Each row is a point on a landscape with many valleys, with its height.
A ball rolls from a point to the lowest of its 2 nearest points, and stops where none of them is lower. Distance is the straight distance between rows; heights are no part of it.
q_876 height 368: -29 -9 1 -42 -44 6 9 5 -17 19 34 -13 6 -47 47 -7 32 0 18 36 67
q_722 height 73: -31 -16 -1 -19 46 28 34 -14 6 22 9 -14 17 -16 19 -1 -2 16 -56 -20 -9
q_355 height 255: -41 8 -2 2 31 -24 -8 -21 8 -27 -7 12 2 12 -54 -35 10 -6 2 -20 -58
q_249 height 748: 15 -24 12 21 -26 12 -17 4 -4 7 -33 -30 -22 18 8 50 -45 -22 -39 -30 21
q_264 height 22: -16 10 -26 8 -30 -19 5 16 -78 -21 7 -14 -5 9 -11 -6 -10 -56 -2 -8 -3
q_421 height 633: 1 5 -22 64 -3 -11 -23 5 -1 0 -40 -11 -33 3 -25 -1 -18 -12 -30 0 -10
q_267 height 184: -59 -15 14 -33 24 7 -20 -9 18 -20 14 0 -2 -17 -38 -25 40 16 18 23 -20
q_216 height 362: -5 30 54 2 62 -23 -16 -32 38 -17 1 -17 -11 51 -28 30 -34 -32 -4 -84 -1
q_438 height 170: 25 -32 27 -61 25 34 16 -9 0 -12 14 -13 37 -14 -27 -2 21 34 1 -10 -34
q_175 height 404: -5 22 13 -57 -2 3 -8 -21 24 -26 0 25 -7 -13 -20 -39 18 13 27 -29 -3
q_425 height 199: -5 9 -4 27 35 2 19 -9 3 25 4 -1 20 32 40 54 -29 -21 9 -6 8
q_637 height 111: -20 -47 25 -60 -10 39 8 -6 -3 17 20 -32 19 -59 -11 -3 31 20 -9 26 23
q_257 height 173: 66 -11 -26 12 -38 6 8 0 5 4 -10 10 7 -8 34 -17 -55 -20 -52 -38 7
q_268 height 376: 11 -22 1 -2 33 8 -1 -1 -2 -16 -13 3 39 34 -38 5 25 27 27 18 -51
q_845 height 74: -18 20 13 -59 34 5 37 -26 29 4 25 23 21 6 41 7 0 -1 18 -28 14
q_824 height 410: 11 43 5 -37 32 0 -18 -20 22 -18 -1 31 24 16 -12 29 8 -1 52 -42 -6
q_950 height 399: 9 52 32 6 42 -36 -16 -42 48 -18 11 16 -7 41 -26 -1 -33 -29 13 -89 -19
q_983 height 311: 31 -32 -20 30 23 8 6 10 -8 -7 -14 -10 17 17 -42 -6 0 21 -20 20 -56
q_857 height 678: 2 0 -18 56 -8 -20 5 18 6 27 4 28 -15 -17 17 -23 25 47 5 66 -3
q_734 height 125: -18 22 10 -10 35 7 20 -20 18 11 8 11 25 17 46 30 -22 -22 10 -33 25
q_526 height 520: 57 3 19 27 1 -9 -8 -13 39 29 -20 3 -12 26 28 22 -31 16 -9 -14 29
q_977 height 202: 25 -15 61 -55 14 29 -3 -3 10 -26 1 -15 10 14 -47 -20 3 34 -12 -43 -44
q_129 height 697: 19 -14 11 55 -3 -5 -32 -5 24 -1 -49 -28 -40 8 -25 20 -42 -9 -48 -35 14
q_343 height 189: -10 -13 -34 21 -38 10 12 22 -20 8 19 5 -4 -52 31 -50 9 13 -50 43 11
q_281 height 616: 57 -24 -20 37 -45 9 0 28 -52 17 -17 -39 13 15 10 37 -25 -20 -19 13 9
q_930 height 351: -7 29 9 21 33 -12 -23 -17 58 -19 -23 29 -25 5 -27 0 -11 -5 4 -35 -16
q_797 height 484: 42 15 -18 43 13 -10 -49 5 5 -32 -23 -8 -2 37 -40 46 2 -12 47 -9 1
q_896 height 61: -62 9 -11 -1 -12 -22 14 15 -60 -5 7 -23 -8 10 -9 -1 -2 -50 3 15 -2
q_841 height 390: 4 41 9 -30 30 -9 -21 -24 56 -27 8 37 1 3 -32 -27 13 13 28 -51 -22
q_821 height 731: 26 21 -6 32 -5 -28 -18 -7 -21 -20 -13 -25 -15 30 -3 37 -54 -64 2 -54 23
q_902 height 469: -3 21 22 -18 -2 -31 19 -9 28 9 -7 8 -25 18 -2 -34 -31 -9 -20 -17 -4
q_548 height 222: 41 -6 59 -39 -16 22 -9 -7 17 -30 -12 -13 -14 10 -54 -23 -19 25 -38 -52
 -24
q_854 height 128: 14 -4 -31 -16 -35 5 25 -5 -14 3 21 3 14 -15 51 -31 -35 -37 -48 -27 13
q_416 height 352: -64 -8 31 12 35 -9 16 -6 2 44 3 -11 1 5 6 48 6 31 5 47 -3
q_962 height 76: -9 -29 53 -74 -21 7 2 -8 32 28 22 -19 -5 -43 8 -12 23 38 -5 18 37
q_698 height 174: -49 -13 -22 -6 22 28 28 -15 -9 17 24 -16 28 -35 25 5 11 6 -37 16 -6
q_938 height 365: -18 36 -55 61 13 11 -25 28 -28 -15 18 28 5 -23 34 -5 37 -2 33 48 2
q_917 height 449: -22 14 -6 -7 -24 -25 11 -6 26 1 7 23 -35 -18 16 -53 -5 -14 -12 -8 4
q_535 height 155: -28 -14 22 -40 16 37 20 -21 14 14 12 -11 4 -27 24 -2 -22 -7 -78 -45 -6
q_494 height 299: 36 20 -20 1 -15 10 -13 -4 -3 -4 9 30 10 4 66 23 -28 -19 24 -18 43
q_819 height 493: 41 1 14 -61 -5 -4 2 -5 13 -1 3 19 21 31 -20 5 33 35 65 12 -13
q_353 height 691: 41 28 -37 53 -8 -25 -1 6 -17 -11 4 -5 6 38 28 10 -34 -68 6 -26 23
q_596 height 519: 54 -25 -12 -28 -38 14 19 16 -6 10 6 4 16 -37 18 -35 24 22 -3 36 11
q_831 height 369: -17 -22 20 -10 -33 9 3 9 -13 19 -4 -11 -11 -28 28 12 -11 5 -24 9 36
q_381 height 503: 24 1 2 -49 -32 -15 22 2 -1 8 13 8 15 12 8 -12 28 24 54 36 8
q_41 height 221: 10 -21 -44 28 -27 25 7 24 -44 3 3 -17 6 -38 24 -20 2 -4 -55 15 -7
q_654 height 290: -46 -2 25 21 34 -2 10 -6 6 54 5 -6 10 15 39 60 -9 4 3 23 22
q_982 height 93: -1 4 -38 -15 -31 -1 30 8 -47 -10 31 7 24 -17 40 -33 2 -33 -12 -6 13
q_806 height 656: 51 2 -44 64 -11 -5 -8 18 -36 -4 -4 -29 10 26 23 20 -27 -37 -9 -15 20
q_49 height 261: 8 -25 -24 27 -6 17 14 12 -26 -4 -2 -20 8 -10 -22 -12 5 9 -36 16 -28
q_626 height 580: 0 30 -34 61 -21 -21 -18 10 -1 -15 -15 20 -27 3 4 -1 -7 -20 10 3 13
q_260 height 36: -8 -2 19 -67 13 2 22 -15 35 24 20 13 13 -19 24 -10 19 28 12 -4 20
q_909 height 323: 19 3 -9 -35 -11 18 4 -3 1 11 15 22 22 -15 60 22 -6 2 31 -6 48
q_496 height 64: 5 27 -33 17 -36 -24 23 33 -62 -20 29 1 -3 2 39 -41 3 -44 -3 2 5
q_582 height 69: -52 4 29 -18 30 -1 -1 -6 -3 -4 -15 -23 -18 15 -25 19 -13 -16 -23 -24 -13
q_843 height 478: -43 -5 5 34 1 -20 -32 9 15 -4 -15 13 -37 3 -34 -7 38 31 30 58 -11
q_491 height 554: -21 -46 -3 -9 -11 1 13 5 -9 13 28 -16 19 -29 -30 -41 51 40 8 84 -16
q_832 height 301: -9 20 40 12 47 -18 -18 -16 21 -10 -13 -23 -17 65 -34 51 -24 -28 18 -46
 -3
q_292 height 561: 35 -41 -3 -5 -13 44 5 20 -26 22 -9 -13 34 -24 15 37 -1 31 8 38 2
q_549 height 418: 5 -1 -6 -57 -20 9 -9 -6 -15 -36 4 5 2 -50 -37 -45 28 1 3 -22 -9
q_848 height 451: 3 34 -34 18 28 -6 -24 -12 31 -33 1 56 10 9 -23 -18 33 5 57 3 -21
q_949 height 490: 20 14 22 7 -14 -33 13 -5 51 27 -12 24 -22 32 28 -2 -32 11 4 -16 4
q_498 height 386: 31 -5 -39 53 23 3 -20 -5 17 -38 -17 9 5 11 -53 -26 3 8 -1 -16 -60
q_955 height 156: -28 6 -20 40 -19 -8 21 13 -3 44 19 4 -23 -38 53 -28 2 2 -47 37 20
q_89 height 547: 28 -1 -12 12 -3 -24 50 8 -6 33 15 -14 21 41 30 -10 -15 -4 -9 17 -8
q_44 height 316: -44 15 -10 12 45 -14 13 -14 16 7 12 14 6 0 -9 -16 12 -5 -7 11 -33
q_384 height 191: -37 14 34 16 18 -18 -10 -6 -11 -9 -24 -41 -26 46 -33 40 -37 -49 -28 -47
 -2
q_507 height 541: 27 26 -20 40 -17 -15 -36 5 -2 -14 -24 13 -18 15 8 40 -13 -15 38 -2 27
q_777 height 442: -15 -8 29 -11 20 -11 -14 0 35 22 -11 13 -13 13 -20 5 29 45 36 43 -14
q_487 height 388: -11 4 -33 -24 -31 17 4 21 -52 11 33 -1 20 -49 50 2 41 -2 37 43 41
q_9 height 403: -36 -20 48 -2 26 -7 11 1 19 26 -11 -12 -11 25 -19 21 15 29 0 32 -12
q_467 height 513: -59 -17 8 21 -1 9 -26 12 -8 9 -5 -11 -24 -37 -24 6 25 26 0 55 7
q_448 height 535: 40 -36 -19 1 -30 34 -2 21 -24 13 10 -2 20 -41 21 -1 36 47 11 58 10
q_70 height 528: 5 -1 3 -28 -8 -21 56 7 -32 37 22 -11 24 34 29 -1 1 -17 17 20 2
q_86 height 433: -24 -1 -1 -42 -31 3 10 -1 3 -3 21 0 -6 -41 -2 -51 9 -12 -20 -1 11
q_112 height 537: -47 -36 17 -4 -19 -10 2 11 -12 21 5 -28 -16 -41 -31 -25 31 22 -14 63 13
q_367 height 382: -7 31 18 27 59 7 -34 -17 22 -26 -16 -5 -13 39 -12 74 -14 -37 32 -43 15
q_856 height 577: 39 -10 0 -1 9 5 43 -3 23 39 8 13 21 0 34 -9 -17 24 -21 10 -3
q_890 height 522: 21 3 38 4 -25 -41 -10 6 20 -9 -29 -6 -45 51 -58 -15 -26 2 -2 0 -27
q_825 height 212: -65 5 1 -22 6 -21 -18 -4 -10 -31 1 7 -7 1 -60 -45 42 2 33 22 -36
q_693 height 265: -63 -4 -26 38 41 11 20 -2 -7 17 14 7 14 -15 9 3 12 1 -20 28 -11
q_460 height 220: -48 20 -41 48 -5 7 -7 18 -26 3 8 11 -18 -46 35 -9 -1 -28 -37 9 24
q_30 height 434: 5 29 23 -9 43 12 -33 -20 27 -34 -17 26 7 34 -20 64 -3 -4 55 -52 17
q_826 height 105: -49 22 -5 -22 0 -15 -1 11 -32 -14 15 6 -7 -12 -3 2 26 -17 37 22 9
q_482 height 142: 21 -38 31 -89 -10 43 24 -10 -7 -7 22 -25 25 -39 -29 -32 17 24 -8 0 -8
q_872 height 252: 18 14 -44 20 -21 26 -26 -10 4 -27 -3 22 9 -20 36 12 -30 -26 1 -47 30
q_895 height 294: -44 26 -36 78 2 -6 -22 33 -27 4 16 12 -24 -31 31 3 23 -6 -1 45 20
q_969 height 514: -5 -8 1 -22 -7 -19 34 8 -20 24 19 -3 21 26 -3 -15 31 20 35 56 -14
q_71 height 661: 4 -12 -6 39 -35 -17 2 37 -21 11 -13 3 -27 0 -1 -16 12 8 -1 58 1
q_635 height 590: 53 -42 5 13 -29 36 -5 24 -35 17 -20 -27 14 11 7 58 -19 11 -9 12 9
q_320 height 349: -10 -14 10 -37 -56 9 3 -1 11 20 0 3 -9 -23 57 9 -1 5 0 17 51
q_783 height 193: -13 18 -44 1 2 25 -12 -9 -5 -36 3 26 3 -45 19 -12 -9 -28 -7 -40 10
q_447 height 473: 29 -7 36 -32 8 -25 -9 -7 43 7 -9 16 3 48 -30 -8 27 55 42 26 -24
q_239 height 422: 0 33 -60 51 21 -9 -24 10 -10 -33 -2 42 10 -5 -7 -14 41 3 56 32 -12
q_987 height 293: 24 10 19 10 14 -7 -38 -26 38 -34 -28 3 -25 7 -32 -4 -31 1 -16 -67 -13
q_419 height 210: 39 -20 -1 -3 -25 23 8 -1 13 4 -20 -8 -12 -20 13 -17 -32 5 -61 -23 -5
q_80 height 137: -57 -11 35 -35 5 8 -3 -2 -13 -12 -11 -20 -16 -14 -48 -4 8 -4 -13 -2 -20
q_428 height 427: 16 -2 1 1 10 -6 -13 6 -18 -10 -14 -9 12 38 -22 36 4 4 43 2 -14
q_989 height 146: -37 34 -38 -17 -1 14 -9 -8 -15 -24 8 30 9 -39 11 -11 18 -23 23 -8 13
q_615 height 249: 61 5 35 -8 2 0 -38 -20 31 -35 -21 10 -6 4 -45 -12 -14 12 -7 -65 -40
q_172 height 769: 26 -15 2 9 -15 1 -20 5 -22 3 -22 -44 -11 40 5 62 -45 -43 2 -44 28
q_229 height 642: 24 -28 -21 46 -41 -10 16 43 -60 30 1 -27 -3 4 20 13 -9 2 -25 57 8
q_256 height 498: 34 -19 44 -19 -4 -17 -11 5 20 -12 -28 2 -15 47 -52 0 5 36 19 -1 -29
q_786 height 241: 37 -12 40 -33 -7 13 21 -4 18 -5 -2 -16 -17 2 -22 -33 -36 -9 -64 -51 -26
q_591 height 607: 22 -7 -15 23 30 11 37 -13 35 27 11 27 33 -2 31 -11 17 39 -2 23 -10

Two balls start at each pair of points below. Name the first point that both come to, or write never.
q_498 and q_421 -> never
q_777 and q_930 -> q_260
q_44 and q_843 -> never
q_909 and q_507 -> never

Where does a ball stop that starts at each point below?
q_129 -> q_955
q_112 -> q_260
q_786 -> q_264
